Points on a hilly landscape, in no order, each with its height.
A climber steps from a point to whichever of its 2 nearest points has the largest rise for the distance, and stops where none of them is higher. Distance is the straight distance between rows; heights are no part of it.
Z_196 (h 6.04): [-2.04 -0.45 0.11 -1.13 0.03 -1.02 -0.55 0.71 -1.29 1.32 -0.20 0.38 -0.34 1.82 0.03 -0.04 -1.18 -0.58 0.28 -0.57 0.46 -1.68 0.22 -1.80 0.69 -0.85 1.60 1.59 -0.08 2.08]
Z_289 (h 4.39): [3.25 -0.48 0.81 -0.27 -1.12 -1.60 1.21 0.15 -2.59 -1.62 -0.77 -1.18 -1.29 0.00 -0.01 0.90 -1.54 -1.51 -3.49 1.81 0.01 2.37 0.50 0.14 1.45 -0.40 -0.14 1.23 -0.86 0.86]
Z_604 (h 5.88): [2.06 0.45 1.62 1.56 -1.73 -3.07 -0.11 0.90 -4.25 1.22 -1.39 -0.88 0.87 1.65 0.82 -0.58 -2.78 -0.35 -0.38 0.82 0.61 -1.53 0.28 1.29 0.90 0.99 0.32 -1.29 -0.93 1.91]
Z_78 (h 1.67): [2.69 -0.76 1.34 0.34 -2.56 1.70 -0.18 0.21 0.63 -0.83 0.17 0.03 -2.89 0.26 1.92 0.92 0.15 -1.29 0.73 2.43 -1.07 1.70 0.39 -1.67 -1.56 1.89 -0.73 0.52 0.30 1.33]
Z_730 (h 4.72): [-0.15 -0.08 -0.05 0.72 -0.78 -1.56 1.20 0.00 -0.46 1.64 -0.51 0.10 1.20 1.77 2.98 0.31 -3.43 0.45 -0.45 -3.03 2.65 -2.75 0.58 -0.31 0.90 0.83 -1.73 -3.21 -0.79 1.66]
Z_774 (h 1.73): [-1.18 0.68 2.90 -0.04 0.30 -0.62 -1.04 0.15 -1.80 -0.78 -1.93 0.85 0.09 1.16 -1.47 0.11 2.74 0.56 1.83 1.74 -1.21 0.08 -0.05 2.58 -1.16 -0.41 0.59 -0.54 0.49 -2.86]
Z_709 (h 7.03): [-1.72 2.45 -1.86 -0.48 2.33 -0.32 0.32 -2.80 1.65 2.48 -1.16 1.06 -1.21 -1.97 -1.34 -2.12 1.46 -0.07 2.75 -1.89 -2.06 -0.21 0.67 0.45 1.15 0.37 1.84 1.17 1.41 -0.99]
Z_371 (h 2.82): [2.02 0.09 1.17 -0.49 -0.46 -2.28 1.02 0.46 -1.19 0.94 0.74 -0.97 -1.35 1.31 0.79 0.40 -1.80 -3.56 0.34 2.79 -1.80 -0.98 0.81 -1.09 0.04 1.01 0.53 0.87 -3.02 2.86]
Z_525 (h 2.23): [-0.85 -0.65 -2.12 1.93 -2.20 1.11 0.21 -0.23 -1.02 -0.28 2.54 0.01 0.22 -0.86 0.93 -0.37 0.47 -2.12 1.97 0.71 -1.09 -2.02 -0.97 -0.59 -3.39 0.86 -1.57 -1.49 2.12 -0.81]
Z_462 (h 1.59): [-0.55 0.86 1.94 0.98 -0.16 -1.12 -1.19 2.01 -1.21 -2.28 -1.36 0.91 1.94 1.40 -1.69 0.41 3.39 0.45 0.12 -0.29 -1.47 -0.38 -0.41 1.60 -1.71 -0.30 0.89 2.46 0.50 -1.97]
Z_343 (h 3.52): [1.31 0.36 -1.28 1.02 1.74 -1.69 -0.78 0.57 0.45 -1.75 -1.75 0.38 4.36 -0.41 -1.32 -1.03 0.04 1.30 -2.97 -2.28 2.24 1.15 -0.14 3.55 2.46 -1.72 -0.98 0.14 -0.89 -1.26]
Z_159 (h 1.14): [3.14 -1.11 -2.75 1.99 -2.62 2.35 0.06 -0.78 3.21 -0.76 1.47 0.88 -0.09 -1.97 1.34 0.26 0.54 -1.17 -1.41 -1.22 -0.76 1.50 -1.06 -1.16 -0.52 1.61 -1.60 1.93 0.90 2.95]
Z_708 (h 2.78): [0.80 -0.20 0.66 0.79 0.46 0.85 -1.22 2.18 3.97 -1.02 0.26 0.13 1.28 0.92 0.35 0.39 1.28 0.95 0.54 -1.78 -0.19 0.14 0.34 -0.29 -0.54 1.16 -0.05 2.57 -1.65 0.70]
Z_388 (h 3.21): [-0.34 0.81 0.54 -3.58 3.18 -0.01 -0.18 -0.73 2.31 0.52 -1.46 1.25 0.22 -0.14 -1.68 -0.43 -0.22 2.31 -1.30 0.33 1.98 2.19 1.82 0.94 3.42 -1.98 0.00 -1.63 1.64 -2.05]
Z_126 (h 5.31): [0.22 -0.77 0.55 -1.54 1.87 -0.85 0.78 -0.01 -1.03 0.93 0.92 -3.35 -1.66 -1.99 -0.37 -0.47 -1.95 1.51 -1.44 -0.59 1.78 0.37 0.33 -0.98 1.64 -0.10 -0.42 -1.76 -2.80 -2.24]
Z_642 (h 4.04): [1.50 -0.52 -1.85 -0.65 2.62 -2.36 0.13 -1.17 -0.12 -1.52 -0.57 0.04 2.27 -0.17 -1.45 -0.59 -0.59 -0.66 -3.45 -0.32 1.62 0.47 1.31 3.58 3.20 -1.62 -1.02 -1.60 -1.00 -1.77]
Z_644 (h 4.38): [0.46 1.41 -0.33 0.82 -0.74 -1.03 -0.50 -0.34 0.90 -0.32 -1.63 2.44 -0.02 2.82 0.50 0.09 1.55 -2.90 1.86 -0.18 -3.20 -1.48 1.79 0.52 -0.26 1.09 0.85 3.34 0.06 2.65]
Z_844 (h 2.43): [-0.75 -1.21 0.87 -0.88 1.54 0.89 0.05 0.21 5.56 -0.52 2.40 -0.37 -0.19 1.12 0.81 0.31 1.06 -1.03 0.63 -2.55 -0.26 -1.21 0.93 -0.98 -0.11 1.13 0.20 0.43 -3.72 0.52]
Z_444 (h 4.35): [2.87 1.43 1.26 -0.39 -0.87 -1.24 1.78 -0.64 -1.93 -2.29 -2.01 -0.47 -1.77 -0.90 0.08 0.97 0.18 -0.27 -3.95 -1.42 -0.61 2.61 0.56 -0.53 1.54 -0.77 0.09 2.28 -0.93 0.37]
Z_29 (h 6.23): [1.07 -1.18 -0.44 -1.15 1.83 -2.35 -0.58 0.99 -1.23 1.74 0.27 -2.71 -0.01 -0.22 -0.02 -0.86 -3.40 0.20 -2.33 -0.73 2.43 -1.00 0.69 -0.67 3.06 -0.02 -0.59 -0.48 -3.04 0.38]
Z_492 (h 7.16): [-1.55 -1.15 -1.50 -0.03 -2.08 0.23 -0.01 1.13 -1.18 0.70 0.09 0.58 0.78 1.52 1.30 0.22 -2.40 -0.81 -0.53 -0.97 1.15 -1.72 -0.06 -2.34 0.90 -1.47 0.32 1.99 2.07 3.47]
Z_458 (h 3.86): [0.77 0.92 0.30 0.83 -0.17 -1.40 -0.32 -1.20 0.75 0.31 -2.00 2.08 0.42 2.77 1.43 -0.41 1.04 -3.42 2.86 0.28 -2.24 -1.81 1.63 2.18 -0.40 1.34 -0.71 -0.11 -0.53 1.18]
Z_350 (h 3.13): [0.56 -1.52 0.63 2.01 0.99 -0.74 -0.57 1.04 -1.93 -0.90 0.93 -2.08 1.48 -0.96 -1.96 -0.58 0.42 1.34 -0.37 0.56 0.57 -0.77 -1.67 1.38 -0.80 1.09 1.39 -0.70 -1.50 -2.50]
Z_370 (h 0.42): [-0.47 -1.31 -3.00 -1.68 -0.31 0.95 1.07 -0.01 1.72 0.41 4.26 -3.13 -1.33 -3.63 -0.35 -0.42 1.06 -2.36 -0.75 -0.99 -1.30 -0.83 -0.39 -0.50 -0.17 -0.58 -3.47 -0.28 -0.76 -1.36]
Z_941 (h 5.38): [-1.98 1.88 -1.60 -0.60 2.36 0.29 1.17 -3.12 3.13 2.40 -0.55 2.11 -0.03 -1.14 -0.27 -1.63 0.14 0.75 2.36 -2.70 0.10 -0.71 0.74 0.37 1.09 0.28 1.11 -1.86 1.46 -0.81]
Z_933 (h 5.42): [-0.48 -1.57 0.36 -1.41 1.64 -1.67 -2.26 2.93 -0.78 1.09 -0.04 -2.40 2.66 1.53 -0.48 -0.23 -2.32 1.47 -2.45 -1.29 3.67 -1.62 1.01 0.82 3.22 -0.84 -0.71 -0.08 -3.06 0.17]
Z_512 (h 5.11): [0.30 2.19 1.59 -0.80 -0.15 -0.77 2.77 -2.14 -1.65 -2.77 -2.26 1.00 -1.89 -0.29 -0.41 1.03 2.01 -0.26 -2.51 -2.26 -1.18 1.87 0.47 -0.34 0.43 -1.17 1.33 1.12 -0.48 -0.85]
Z_850 (h 5.93): [-1.40 1.02 2.88 0.89 -1.96 -0.81 1.21 -1.07 -5.65 -0.75 -1.60 -0.20 -0.71 2.10 0.20 0.46 -3.11 1.44 -0.82 0.55 1.01 -1.50 -0.24 -1.31 -0.16 -1.35 2.01 -2.64 1.14 2.15]
Z_552 (h 1.95): [-1.48 -0.53 0.16 -2.79 -1.38 2.48 1.62 -1.07 3.24 1.25 2.09 -0.38 -3.14 -1.12 2.23 0.76 1.00 -1.08 1.86 0.71 0.19 0.61 0.95 -1.20 -0.50 0.44 -2.30 -3.36 0.48 -0.71]
Z_600 (h 2.88): [-0.01 0.36 -0.28 -1.86 3.20 1.07 0.35 -2.54 2.93 -0.18 -0.42 3.16 0.55 0.49 -2.39 -0.46 0.31 1.24 -0.21 1.21 0.49 1.22 0.91 1.00 2.02 -0.66 2.70 -1.71 2.04 -1.29]
Z_300 (h 5.10): [0.05 0.46 0.09 0.24 -0.65 -0.98 -0.71 1.10 0.17 0.17 -0.87 1.32 0.11 2.23 -0.17 0.45 0.23 -1.18 0.20 -0.27 -1.90 -0.70 1.09 -1.04 0.76 0.51 2.42 4.75 0.15 3.27]
Z_936 (h 2.28): [-0.67 0.95 -0.41 0.56 -0.03 -0.31 0.03 1.31 0.07 0.94 -0.43 -1.17 0.02 -1.35 1.65 0.21 0.01 1.52 -0.02 -3.38 0.53 -0.31 -0.89 -1.31 -0.88 0.02 -1.45 0.98 0.46 -0.68]
Z_784 (h 0.10): [-1.54 -0.88 -0.68 -2.54 2.95 -1.80 -1.20 1.21 0.92 0.25 1.03 -2.67 0.52 -0.63 -2.22 -0.69 1.20 -0.80 -0.90 -0.21 -0.17 -0.30 1.18 2.10 2.59 -1.93 -0.64 1.55 -2.44 -2.17]
Z_45 (h 2.74): [-3.21 1.00 -0.29 2.60 -2.86 1.71 -0.86 1.02 -2.18 -0.44 -0.64 0.82 1.78 0.75 1.72 0.34 -0.31 1.75 1.49 -1.38 0.76 -1.71 -1.53 -1.09 -3.14 -1.68 -1.00 -0.59 4.61 1.03]
Z_581 (h 5.16): [3.51 1.54 2.71 0.90 -0.88 -2.89 0.24 0.54 -4.94 -0.38 -2.31 -1.46 -0.73 0.56 -0.45 -0.01 -1.57 -0.45 -1.58 2.48 -0.80 1.22 0.04 1.18 0.99 0.59 1.41 0.73 -1.30 1.10]
Z_627 (h 3.79): [-1.04 2.46 2.29 -0.30 -1.02 -0.12 1.08 -0.93 -0.40 -1.82 -2.03 2.08 -1.93 2.62 0.58 1.22 2.85 -1.77 1.93 -0.44 -3.43 -0.62 1.50 -0.79 -1.66 0.18 1.79 2.24 -0.35 0.91]
Z_28 (h 5.77): [-2.04 -0.40 -1.09 -0.01 -0.69 2.33 -2.77 1.97 0.99 0.31 -0.47 2.16 1.69 -0.51 -1.90 -0.56 1.09 2.54 1.85 2.22 0.42 1.86 -1.25 -0.02 -0.68 -1.78 0.70 1.99 4.20 -0.26]
Z_769 (h 2.15): [-1.77 -0.96 1.00 -1.70 -0.02 1.80 0.48 -0.03 4.30 1.18 2.15 0.25 -2.21 0.18 1.78 0.51 1.18 -0.75 2.75 -0.44 -0.66 -0.62 0.74 -1.58 -1.64 1.38 -0.87 -1.51 -1.18 -0.58]
Z_463 (h 2.44): [1.88 -0.77 0.43 -1.26 0.59 -2.36 0.00 0.97 -1.92 -0.40 1.51 -2.69 -1.41 -0.46 -0.84 0.74 -0.36 -3.68 -0.88 4.18 -2.06 0.23 0.43 0.30 -0.16 -0.27 -1.15 0.95 -3.65 -0.11]
Z_445 (h 5.99): [0.99 -0.18 -2.21 2.84 -2.78 0.04 -0.04 0.37 -1.68 0.98 -0.02 0.21 0.86 0.52 1.73 -0.76 -3.05 -1.23 0.10 -0.51 0.09 -1.36 -0.59 -1.29 0.08 0.42 0.59 1.34 2.59 4.31]
Z_298 (h 3.36): [-1.70 2.90 0.91 0.19 1.62 2.00 -1.10 0.50 3.58 1.36 -2.67 2.59 0.95 0.36 0.70 0.13 0.73 5.61 2.51 -2.40 1.08 1.39 -0.87 -0.69 -1.03 0.64 0.42 0.36 0.51 -0.31]
Z_590 (h 2.42): [2.06 -2.40 2.32 -1.02 2.28 0.73 -1.70 -0.11 3.14 1.32 0.20 0.60 -1.64 2.29 0.04 -0.09 -1.98 0.39 1.15 3.31 1.15 0.64 1.29 -0.27 1.22 2.65 1.27 -1.29 -2.27 0.73]
Z_602 (h 5.27): [-0.69 -0.58 0.97 0.89 -0.97 -1.98 -0.63 1.52 -3.38 2.17 -0.98 -0.79 2.50 2.03 0.69 -0.19 -3.03 2.04 -0.62 -1.41 2.83 -3.27 -0.41 0.36 0.91 0.39 -0.18 -2.35 -0.85 1.22]
Z_293 (h 1.43): [2.64 -1.26 -0.73 1.14 -2.18 2.97 -0.24 -0.69 3.32 0.65 1.04 0.58 -2.04 -0.89 2.66 0.72 -0.62 -0.49 0.57 0.33 0.04 1.73 -0.24 -2.55 -0.92 2.80 -0.81 0.25 0.46 2.41]
Z_711 (h 3.12): [0.70 0.42 1.84 -1.45 -0.67 -1.28 1.96 0.79 -0.21 -0.61 1.66 -0.94 -2.07 1.15 0.49 1.44 0.04 -3.31 -0.37 1.10 -2.73 -0.83 0.69 -2.65 -0.95 0.16 1.18 2.61 -3.21 2.64]
Z_180 (h 1.80): [-1.64 -0.19 -0.83 -1.27 -1.92 2.78 0.60 0.25 1.67 1.94 2.25 -1.37 -2.15 -2.04 3.27 1.15 -0.32 0.87 1.28 -0.58 1.39 0.64 -0.32 -2.36 -1.73 0.20 -3.35 -2.15 2.10 -0.47]
Z_13 (h 6.70): [-0.41 0.15 2.02 -0.99 -1.11 -2.35 0.91 -0.39 -3.92 0.14 -1.05 -0.14 -0.71 2.84 0.97 0.75 -2.66 -1.28 -0.37 1.55 0.92 -1.75 1.26 -0.03 0.68 -0.93 -0.46 -2.61 -1.32 1.43]
Z_534 (h 3.51): [-0.22 -0.22 0.49 -3.11 2.57 -0.86 0.70 -0.28 0.21 -1.25 -0.46 0.25 0.61 0.05 -1.64 0.32 -0.32 1.59 -3.34 0.09 2.58 1.36 1.81 1.54 3.03 -2.60 -0.68 -2.47 0.17 -2.71]
Z_495 (h 2.55): [-0.40 0.42 1.17 0.23 1.08 -1.92 -1.46 2.01 0.38 1.62 -0.17 -1.65 0.42 0.26 1.06 -0.72 0.15 0.21 1.52 -1.95 0.11 -2.30 0.23 0.29 -0.82 1.20 -1.43 -0.31 -2.03 -1.11]
Z_362 (h 3.41): [0.82 -1.80 -2.34 0.01 1.43 -0.68 -3.14 1.23 -0.69 1.31 1.26 -1.65 -0.18 -1.35 -2.70 -0.88 0.05 -1.15 -1.09 2.96 -1.23 0.89 -0.98 0.09 1.00 0.00 1.44 4.47 0.33 0.47]
Z_513 (h 0.62): [1.06 -1.39 -3.88 0.22 -1.08 1.29 1.07 -0.81 -0.33 0.21 3.75 -2.38 -1.41 -4.43 -0.56 -0.50 0.16 -2.12 -1.72 -0.60 -1.70 -0.03 -1.84 -1.19 -0.54 -0.49 -2.31 0.71 0.89 -0.16]
Z_245 (h 3.06): [1.56 -0.50 1.40 -0.98 2.66 -1.26 -0.41 -0.96 1.75 0.71 -0.54 -0.40 -0.54 1.02 0.06 -0.94 0.48 -1.56 1.64 1.44 -0.55 -0.10 1.63 3.07 1.28 1.27 -1.01 -2.14 -2.98 -2.17]
Z_503 (h 3.74): [-1.21 0.79 0.15 1.25 1.34 0.75 -1.15 0.10 2.40 1.77 -1.57 2.63 2.24 0.97 0.17 -0.81 -0.82 3.38 1.85 -1.90 1.71 -0.40 -1.09 -0.25 -0.12 0.85 1.28 -0.77 0.56 0.57]
Z_891 (h 2.18): [0.07 -0.45 0.92 -0.96 0.34 -2.22 -0.17 1.11 -4.03 -0.04 1.18 -2.15 -0.58 -0.15 -1.37 0.36 0.14 -2.10 0.52 4.10 -1.20 -1.01 0.05 0.56 -1.08 -0.21 -0.53 -0.91 -2.47 -1.71]
Z_779 (h 3.69): [-1.36 -0.68 -2.47 -0.26 0.71 0.59 1.14 -1.32 0.45 0.97 2.03 -1.25 -0.53 -3.31 -2.37 -1.32 0.79 0.12 1.17 0.71 -0.81 -0.17 -0.87 0.57 0.15 0.03 1.10 -0.44 1.48 -2.21]
Z_618 (h 6.91): [-1.28 0.47 -1.53 0.62 -0.47 2.27 -1.16 1.83 2.43 -0.82 -0.29 2.26 2.60 -0.69 -0.71 -0.17 2.04 2.61 1.15 -0.28 0.22 2.07 -1.49 0.09 -1.68 -1.29 -0.55 1.52 2.73 -0.84]
Z_683 (h 3.42): [-0.67 1.18 2.81 -1.31 -1.00 -0.29 1.36 0.46 -0.45 -1.62 0.93 0.27 -2.60 1.37 0.07 1.37 2.18 -2.50 0.96 0.62 -3.56 -0.73 0.30 -2.77 -2.67 0.34 1.63 2.48 -1.94 0.83]
Z_551 (h 2.32): [1.01 -0.69 4.22 -1.33 0.69 0.12 -1.61 1.15 2.29 1.40 -1.74 0.61 -1.89 3.04 1.34 0.50 -0.91 1.14 2.04 1.84 0.70 0.12 1.45 -0.20 0.41 1.98 -0.48 -0.94 -2.16 0.26]
Z_917 (h 3.81): [-1.09 -0.63 0.54 0.77 -1.10 -2.21 2.15 1.51 -3.33 -2.52 0.50 -1.09 2.84 1.36 -0.14 0.99 1.02 -1.16 -1.71 -2.14 0.13 -3.18 -0.37 1.61 -1.02 -0.95 -0.95 -1.26 -2.10 -1.34]
Z_49 (h 4.30): [-1.89 -0.11 0.35 -1.05 0.19 -2.45 0.83 0.42 -4.01 -1.17 -1.11 -0.76 1.47 0.31 -1.19 0.40 1.11 0.16 -1.22 -0.35 0.78 -1.05 0.41 2.61 0.63 -2.36 -1.23 -1.79 -0.52 -2.93]
Z_762 (h 3.02): [-0.38 2.78 2.04 -1.03 1.51 3.15 0.76 -1.27 4.05 0.41 -2.09 2.03 -0.93 -0.81 -0.11 0.54 1.96 4.78 1.92 -0.83 0.42 2.97 -0.07 0.17 -0.54 0.74 0.59 -1.49 0.89 -2.18]
Z_643 (h 3.24): [-0.43 -1.89 -1.90 1.67 1.39 -0.13 -0.65 -1.00 -1.72 0.88 1.42 -0.63 0.95 -1.99 -3.14 -1.40 -0.07 0.53 0.69 2.24 0.02 -0.58 -1.79 1.49 -0.10 1.08 3.03 -0.45 0.49 -1.82]
Z_252 (h 3.71): [0.12 0.64 0.23 0.59 -1.15 3.23 1.98 -0.52 2.92 -2.51 0.96 1.10 1.81 -1.35 1.98 1.66 1.93 3.24 -3.45 -3.22 2.69 2.71 -2.39 -0.87 -1.03 0.23 -0.67 -2.43 -0.26 0.03]
Z_95 (h 3.98): [2.44 0.24 -0.08 1.11 0.09 -0.91 -1.92 0.82 -2.60 0.64 0.00 -1.43 -1.58 -0.79 -2.04 -0.13 -0.51 -1.13 -0.52 3.65 -2.54 1.60 -0.97 -1.18 -0.16 1.34 2.93 4.70 0.01 1.77]
Z_761 (h 0.85): [1.75 -1.37 -3.75 1.11 -2.41 1.87 0.60 -1.21 0.58 -0.57 2.08 -0.36 -1.10 -3.28 0.64 0.04 0.14 -2.06 -1.94 -0.56 -0.95 1.60 -1.59 -1.19 -0.47 -0.43 -1.85 1.58 2.06 1.41]
Z_984 (h 1.94): [1.94 -1.15 -0.07 1.06 -3.16 0.54 0.54 1.13 -0.92 -1.67 2.66 -0.65 -0.66 0.30 1.22 0.77 0.48 -3.30 -0.29 1.91 -1.62 -0.82 -0.50 -0.93 -2.88 1.21 -1.99 -0.08 0.00 0.41]
Z_522 (h 4.83): [-1.24 0.46 0.15 2.78 -1.76 0.51 -1.14 -1.26 -4.05 -0.95 -1.85 1.11 0.41 1.14 -0.60 -0.75 -0.39 0.05 1.11 1.97 -0.89 -0.40 -0.78 0.72 -1.26 -0.71 2.64 0.12 3.68 1.93]
Z_687 (h 1.87): [-2.65 1.67 1.45 -0.82 -0.23 -0.72 0.56 -0.53 -3.66 -0.41 -0.27 -0.87 -1.30 -0.51 -1.58 -0.22 2.31 -0.53 2.40 2.14 -2.09 -0.82 0.05 1.71 -1.68 -1.42 -0.01 -1.93 1.57 -3.44]
Z_353 (h 4.46): [1.10 0.18 0.35 0.67 -1.14 -0.24 -1.73 0.93 -3.45 0.09 -1.34 -0.82 -1.73 -0.61 -0.91 -0.12 -0.66 0.56 -0.53 2.25 -0.65 2.05 -0.68 -1.61 0.10 -0.29 2.06 3.40 1.95 1.11]
Z_993 (h 2.06): [-1.36 1.57 -0.17 -0.11 -1.46 0.66 -0.25 1.43 0.68 1.48 -0.16 -0.78 -0.43 -0.40 4.02 1.23 -0.12 1.20 0.77 -3.13 1.03 -0.29 -0.42 -2.02 -2.06 -0.01 -3.58 0.22 1.67 0.06]
Z_945 (h 5.44): [-1.44 0.82 2.09 1.82 -1.46 -0.22 1.61 -1.37 -4.73 -1.13 -0.48 0.79 -0.46 2.13 -0.81 0.35 -1.80 0.26 -0.50 1.12 -0.56 -1.18 -0.73 -1.46 -0.77 -0.55 4.83 -0.24 1.44 2.83]
Z_148 (h 2.53): [1.16 -1.42 -1.15 -1.30 2.89 2.54 -1.38 -1.09 5.53 0.62 0.44 3.36 0.58 0.70 -1.74 -0.84 -0.71 1.22 0.78 2.88 1.00 2.38 0.78 0.12 1.74 0.65 1.94 -0.24 0.93 0.59]
Z_312 (h 2.02): [-2.09 0.10 -0.32 -0.85 0.22 -1.23 -0.08 0.00 -5.09 0.60 1.41 -2.09 -0.48 -1.30 -2.66 -0.19 0.76 -0.87 1.37 3.83 -1.36 -1.28 -0.39 0.74 -1.13 -0.92 0.57 -1.41 -0.10 -2.41]
Z_441 (h 4.36): [-1.15 -0.13 -0.84 -0.78 -0.68 3.59 1.04 0.93 4.01 -3.17 1.96 0.35 2.25 -1.68 -0.04 1.27 3.16 1.76 -2.93 -2.58 1.16 2.62 -1.86 -0.23 -0.49 -2.17 -1.43 0.14 -0.23 -0.60]
Z_338 (h 4.97): [-1.01 -0.37 0.48 0.69 -1.08 2.16 -1.82 0.60 -1.88 0.06 -0.95 0.11 -1.55 -1.10 -1.06 -0.01 -0.21 2.50 0.82 1.85 0.28 2.17 -1.15 -1.89 -0.65 -1.00 1.99 2.04 3.61 0.06]
Z_99 (h 3.14): [1.09 0.21 -0.25 0.87 1.16 -0.61 -0.76 1.34 2.20 -1.58 -1.14 0.33 2.91 0.23 -0.47 -0.25 0.74 1.30 -1.26 -2.41 1.04 0.92 0.15 1.71 0.95 -0.53 -0.54 1.68 -1.35 -0.25]
Z_480 (h 2.95): [0.48 -2.24 -1.97 -0.64 1.29 0.70 -3.02 1.01 1.72 2.07 0.59 -0.38 -0.09 -1.29 -1.41 -1.22 -0.92 0.57 0.62 2.85 1.00 1.66 -0.10 0.33 1.87 -0.01 0.12 1.58 1.04 0.09]
Z_70 (h 2.79): [1.61 0.03 1.22 0.30 1.44 -1.39 -1.94 1.60 1.65 0.35 0.19 -1.91 0.45 -0.01 0.72 -0.93 1.40 -0.87 1.88 0.24 -0.75 -0.74 0.94 2.38 -0.82 1.63 -3.02 -0.90 -2.35 -2.91]
Z_879 (h 4.37): [-0.27 0.60 -2.08 -0.90 0.76 0.70 2.23 -2.88 0.82 0.85 1.24 -1.05 -2.66 -4.08 -1.31 -0.96 0.28 -0.09 -0.65 -1.20 -0.91 1.67 -0.49 -0.71 1.30 -0.28 1.01 0.00 1.29 -1.17]
Z_77 (h 5.25): [0.59 2.14 -1.15 -1.26 2.60 0.05 1.99 -4.14 1.30 1.12 -0.20 -0.05 -3.36 -3.17 -1.92 -1.35 0.80 -0.38 0.08 -0.93 -2.31 1.78 0.65 -0.23 1.96 0.62 2.23 0.85 0.38 -1.41]
Z_260 (h 3.32): [-0.71 -0.67 0.16 1.09 -2.16 3.11 1.68 0.59 0.95 -1.26 1.21 0.24 1.95 -1.04 2.59 1.93 0.33 3.48 -1.74 -1.52 3.41 1.38 -2.62 -0.40 -2.38 0.00 -1.95 -3.32 0.82 -0.72]
Z_818 (h 5.30): [-0.87 -0.05 -2.44 0.14 -0.83 2.18 1.12 0.02 3.04 -1.60 0.93 1.49 2.10 -1.80 -0.25 0.13 2.44 0.60 -1.01 -2.00 0.22 1.60 -1.31 0.49 -0.74 -1.67 -1.43 0.47 1.50 -0.65]
Z_64 (h 4.63): [2.78 -1.39 -2.98 2.73 -2.17 0.59 -0.78 -0.93 -0.05 0.92 -0.36 0.56 0.46 -0.50 1.94 -0.79 -2.89 -1.37 0.43 1.06 1.02 0.71 -0.21 0.36 0.09 1.24 -1.78 -0.65 2.37 2.45]
Z_598 (h 2.68): [1.44 -2.07 -0.53 -0.32 1.11 1.31 -1.91 0.09 3.12 1.42 -0.12 1.27 -0.10 0.24 0.03 -0.68 -1.72 0.86 0.83 2.41 1.82 1.68 0.50 0.09 1.40 1.15 -0.12 -0.27 0.30 0.68]
Z_851 (h 4.87): [-1.17 -1.30 -0.31 -1.45 0.69 -2.55 -1.65 2.46 -2.62 0.06 -0.93 -1.73 3.00 1.06 -1.07 0.01 -0.28 0.56 -2.30 -0.41 2.73 -1.11 0.75 2.41 2.25 -2.13 -2.07 -0.27 -1.79 -1.32]
Z_668 (h 3.40): [2.15 0.34 -0.49 -0.23 2.16 -0.85 0.47 -2.96 1.40 0.52 -1.41 1.94 -0.58 1.46 0.20 -0.79 -0.07 -2.92 0.83 1.14 -1.13 0.04 1.79 2.38 1.52 1.31 0.05 -1.14 -1.05 0.03]
Z_197 (h 3.00): [-2.73 -0.75 0.07 1.00 -2.41 2.25 1.19 1.02 -0.86 -0.39 0.38 0.72 1.75 0.67 1.77 1.76 -1.14 2.89 -0.36 -2.32 2.68 -1.25 -2.00 -1.92 -2.01 -1.03 -0.30 -1.55 2.19 0.70]
Z_250 (h 2.46): [-1.80 1.14 -1.23 3.00 -2.09 1.80 -0.49 -0.48 -1.85 0.03 0.97 0.20 0.45 -1.21 1.35 -0.70 0.39 0.25 2.62 -0.17 -0.65 -1.50 -1.30 -0.26 -3.84 0.12 -1.53 -1.93 4.38 -1.06]
Z_530 (h 4.09): [-0.90 -0.30 -1.47 0.06 -1.65 -0.73 3.06 -2.38 -1.41 -0.41 0.76 1.09 0.59 1.53 2.56 0.71 -2.15 -2.12 -1.35 -2.51 1.61 -2.68 0.77 -0.83 0.11 -0.51 -1.25 -4.07 -0.20 1.94]
Z_225 (h 4.33): [-1.19 1.66 -0.91 0.27 1.88 0.61 0.50 -2.32 3.87 1.75 -1.20 4.00 1.38 1.60 1.70 -0.65 -1.10 1.28 1.69 -3.34 1.19 -1.39 0.57 -0.61 0.16 0.79 0.50 -2.29 0.76 1.32]
Z_583 (h 2.49): [0.74 0.24 3.83 -1.24 0.20 0.93 -1.18 2.32 3.78 -0.18 -0.77 0.05 -1.81 2.18 1.45 1.35 1.00 1.23 1.57 -0.51 -0.46 0.32 1.75 -1.74 -0.52 2.12 0.12 2.04 -2.78 0.57]
Z_192 (h 4.18): [0.39 1.30 0.16 2.99 -0.70 0.34 -0.22 -3.06 -1.87 -1.44 -3.38 3.30 1.43 1.86 -0.01 -0.83 0.61 -0.80 1.74 1.02 -0.97 -0.22 0.19 3.00 -0.56 -0.24 0.95 -1.53 2.93 0.76]
Z_255 (h 6.28): [0.56 2.38 0.59 -0.02 1.88 -0.56 1.32 -2.97 -1.65 -0.46 -1.90 0.36 -2.89 -1.77 -1.79 -0.33 1.00 0.57 -0.70 -0.81 -2.20 1.85 -0.12 -0.97 0.77 0.19 3.76 2.06 -0.18 -0.93]
Z_434 (h 0.24): [-0.67 -1.90 -1.37 -1.41 1.11 -0.12 0.29 0.58 1.68 -0.82 2.81 -2.06 -0.06 -1.15 -1.03 0.08 1.04 -1.78 -0.93 -0.43 -0.68 -0.62 0.28 0.58 0.58 -1.27 -1.40 1.02 -2.11 -1.33]
Z_811 (h 3.45): [0.12 -1.57 -0.18 1.35 0.32 -1.40 0.35 1.89 -2.61 -2.04 1.87 -2.93 2.87 -0.24 -1.43 0.09 0.41 -0.38 -1.84 -1.23 0.24 -2.61 -0.96 1.48 -0.59 -0.21 -0.25 0.01 -2.83 -1.71]

For each start below, name the point where the climber stops.
Z_917 => Z_29
Z_298 => Z_709
Z_993 => Z_492
Z_590 => Z_618
Z_762 => Z_709
Z_159 => Z_618
Z_643 => Z_255
Z_769 => Z_642
Z_551 => Z_642
Z_711 => Z_492
Z_192 => Z_13
Z_45 => Z_618
Z_148 => Z_642
Z_774 => Z_492
Z_458 => Z_492
